Points on a hilly landscape, in no order, each with its height.
From any point a ball rolls to the lowest of the 5 points nearest to it. It stops when none of these is lower. Distance is the straight distance between rows; heights are no part of it.
K_405: [114 201 142 129 133 101 159 106  72 141  99 105]  (h 34.3)
K_58: [139  47 107 131 109 120 158 114 194 158 162 120]  (h 5.2)
K_265: [176 129 160 166 104  85 101 163 146 172  85 146]  (h 40.1)
K_199: [106 155 121  99 133 140  89 157 112  89 128 141]  (h 42.1)
K_355: [116 156 153 116 143  91 107 106 117 180  74 109]  (h 38.8)
K_459: [172  80 141 166 109  69 165 125 180 198 126 142]  (h 12.4)
K_294: [142 130 157 132 150 109  89 118 124 167  67 145]  (h 56.8)
K_168: [131  42  99 122  99 165 124 142 193 111 181 127]  (h 18.3)
K_73: [118 130 105 130 105 177 145 153 133  71 181 122]  (h 31.1)
K_284: [153  72 137 141 126 163  96 164 156 109 139 157]  (h 81.6)
K_235: [108 206 147 105 142  78 118 100  85 172  58 104]  (h 46.7)
K_926: [122 137 111 146 108 113 205  95 122 134 167  91]  (h 21.3)
K_540: [139  63 130 130 120  97 146 105 175 175 134 120]  (h 8.6)
K_81: [115 150 131 105 154 134  76 136 119 130  90 141]  (h 26.2)
K_522: [121 140 108 132 128 182 146 159 110  55 175 134]  (h 34.7)
K_603: [116 149 131 115 116  92 147 100 133 155 124  81]  (h 21.5)
K_509: [170  98 147 163 109 137  91 191 152 123 126 169]  (h 79.0)
K_800: [116 175 129 134 114 110 169 109  97 129 127  98]  (h 31.0)
K_684: [116  72 106 113 103 157 113 144 165 103 169 124]  (h 27.8)
K_230: [110 147 133 116 128  96 130 103 128 163 101  92]  (h 23.4)
K_822: [116 160 115 130 139 172 142 146  92  61 159 148]  (h 44.4)
K_160: [129 129 139 111 156 148  60 153 120 111 108 168]  (h 47.1)
K_207: [125 122 104 143 102 142 186 118 123 108 180  95]  (h 18.6)
K_64: [116 128 116 110 110 127 114 131 138 125 132 112]  (h 23.3)
K_906: [100 203 133  95 147 121 106 134  87 110  90 139]  (h 36.4)
K_100: [126 171 134  98 178 126  48 146 102 100  80 177]  (h 45.7)
K_19: [117 124 116 114 105  95 167 108 144 155 148  84]  (h 20.7)
K_394: [121 131 119 140 152 158 200  78  94 116 155 104]  (h 33.9)
K_598: [114 164 126 144 139 140 181  94  80 122 132 109]  (h 28.0)
K_234: [109 166 126 135 151 159 166 111  75  97 138 124]  (h 19.9)
K_835: [116 108 114 114 101 127 130 129 149 126 158  95]  (h 18.2)
K_419: [116 140 109 134 151 196 163 125  94  55 170 139]  (h 34.5)
K_306: [169 124 159 160 114  76 123 132 138 191  87 142]  (h 32.9)
K_122: [160 107 151 150 132 126 100 146 138 152 104 158]  (h 36.1)
K_760: [154  82 144 148 120 124 110 128 156 161 119 143]  (h 18.9)
K_855: [114 181 119 112 138 142 122 143  90  85 121 139]  (h 23.7)
K_638: [119  64  97 119 101 105 172 105 194 153 178  98]  (h 10.6)
K_548: [109 132 124 146 155 141 212  60 102 137 159  88]  (h 28.2)
K_516: [174 139 158 159 130 127  56 207 136 120 104 185]  (h 56.7)
K_823: [162 129 153 146 160 145  57 173 122 121 100 188]  (h 49.8)
K_333: [176 123 150 163  82  39 123 151 170 200  96 134]  (h 50.1)
K_129: [132  88 132 124 131  81 159  89 164 190 127 113]  (h 9.4)
K_764: [117  98 120 113 134 165  87 155 152  89 153 141]  (h 66.5)
K_93: [107 207 136  87 163 109  79 132  77 119  66 147]  (h 43.5)
K_496: [107 145 126 106 118 144 107 142 124 105 129 122]  (h 35.0)
K_412: [120 113 127 115 138 150  81 145 136 107 122 145]  (h 64.9)
K_264: [116  99 100 114 105 174 109 160 154  75 185 121]  (h 37.2)
K_817: [113 138 135 109 135 123  97 122 122 140 102 115]  (h 6.6)
K_117: [115 167 123 135 117 122 171 113 106 130 143  95]  (h 30.8)
K_632: [123 185 124 132 149 149 153 122  73  91 118 142]  (h 4.1)
K_828: [120 209 118  91 166 131  88 149  74  66 104 177]  (h 48.6)
K_581: [108 182 140 107 138  99 113 110  94 157  84 113]  (h 34.4)
K_92: [166  65 139 160 106  98 152 127 178 178 133 138]  (h 10.4)
K_665: [157 136 159 154 150 125  71 159 118 144  82 169]  (h 22.6)
K_471: [159  55 126 152 112 120 140 124 169 153 136 133]  (h 11.2)
K_258: [143  99 149 141 131  79 142  93 156 191 103 119]  (h 11.4)
K_126: [108 158 121 118 117 123 131 126 114 121 133 105]  (h 29.0)
K_193: [119 163 125 147 136 123 192  86  80 138 137  96]  (h 29.9)
K_573: [123 142 113 141 121 164 176 121 103  83 170 115]  (h 24.2)
K_737: [119 162 134  94 168 140  47 150 108  97  96 172]  (h 41.5)
K_436: [111 105 100 119  96 125 166 124 156 124 188  92]  (h 15.3)
K_896: [110 120 112 108 110 154 109 143 142 104 149 116]  (h 31.6)
K_981: [ 87 136 113 113 174 192 168  79  82  80 147 120]  (h 68.0)
K_796: [120 125 129 114 119 110 130 106 143 153 118  97]  (h 22.0)
K_697: [116  80  99 110 104  86 178 101 183 165 174  98]  (h 10.5)
K_610: [113 183 125 121 123 123 130 124  94 129 114 108]  (h 32.6)
K_482: [107 170 127  94 150 134  80 147 104  95 106 154]  (h 38.3)
K_76: [135  73 131 130 121 148 109 143 159 123 146 131]  (h 42.7)
K_314: [119  78 109 121 110  94 157 100 177 164 145 105]  (h 8.8)
K_485: [109 153 120 128 165 189 155 111  77  59 156 142]  (h 43.9)
K_3: [130 115 148 131 147 136  86 136 130 138  96 150]  (h 41.2)
K_135: [121  62  93 117  88 137 158 132 181 124 181 105]  (h 11.5)
K_26: [174 117 153 157  85  86  89 182 153 159  98 153]  (h 17.6)
K_239: [179  86 142 161 103 114 115 163 162 152 122 152]  (h 23.1)
K_631: [151  87 136 140 127 150  93 148 147 136 117 146]  (h 43.0)
K_569: [182  81 145 167  98  91 138 151 169 167 124 150]  (h 9.6)
K_656: [126 111 139 129 133 125 107 115 141 155 103 123]  (h 21.4)
K_874: [116 171 124 126 159 172 153 118  72  70 134 155]  (h 27.9)
K_958: [ 90 143 117 126 171 175 184  54  81 102 141  98]  (h 51.2)

For each start below, name the point where the ball stops.
K_3 -> K_817
K_509 -> K_569
K_412 -> K_58
K_126 -> K_58
K_76 -> K_58
K_485 -> K_632
K_522 -> K_58
K_160 -> K_817
K_100 -> K_817
K_193 -> K_632
K_737 -> K_817
K_958 -> K_632
K_800 -> K_632

Two balls start at each pair of points below. Name the first point that both come to, or write none.
K_235 / K_294 -> K_817
K_764 / K_896 -> K_58
K_906 / K_117 -> K_632
K_19 / K_258 -> K_58
K_822 / K_981 -> K_632
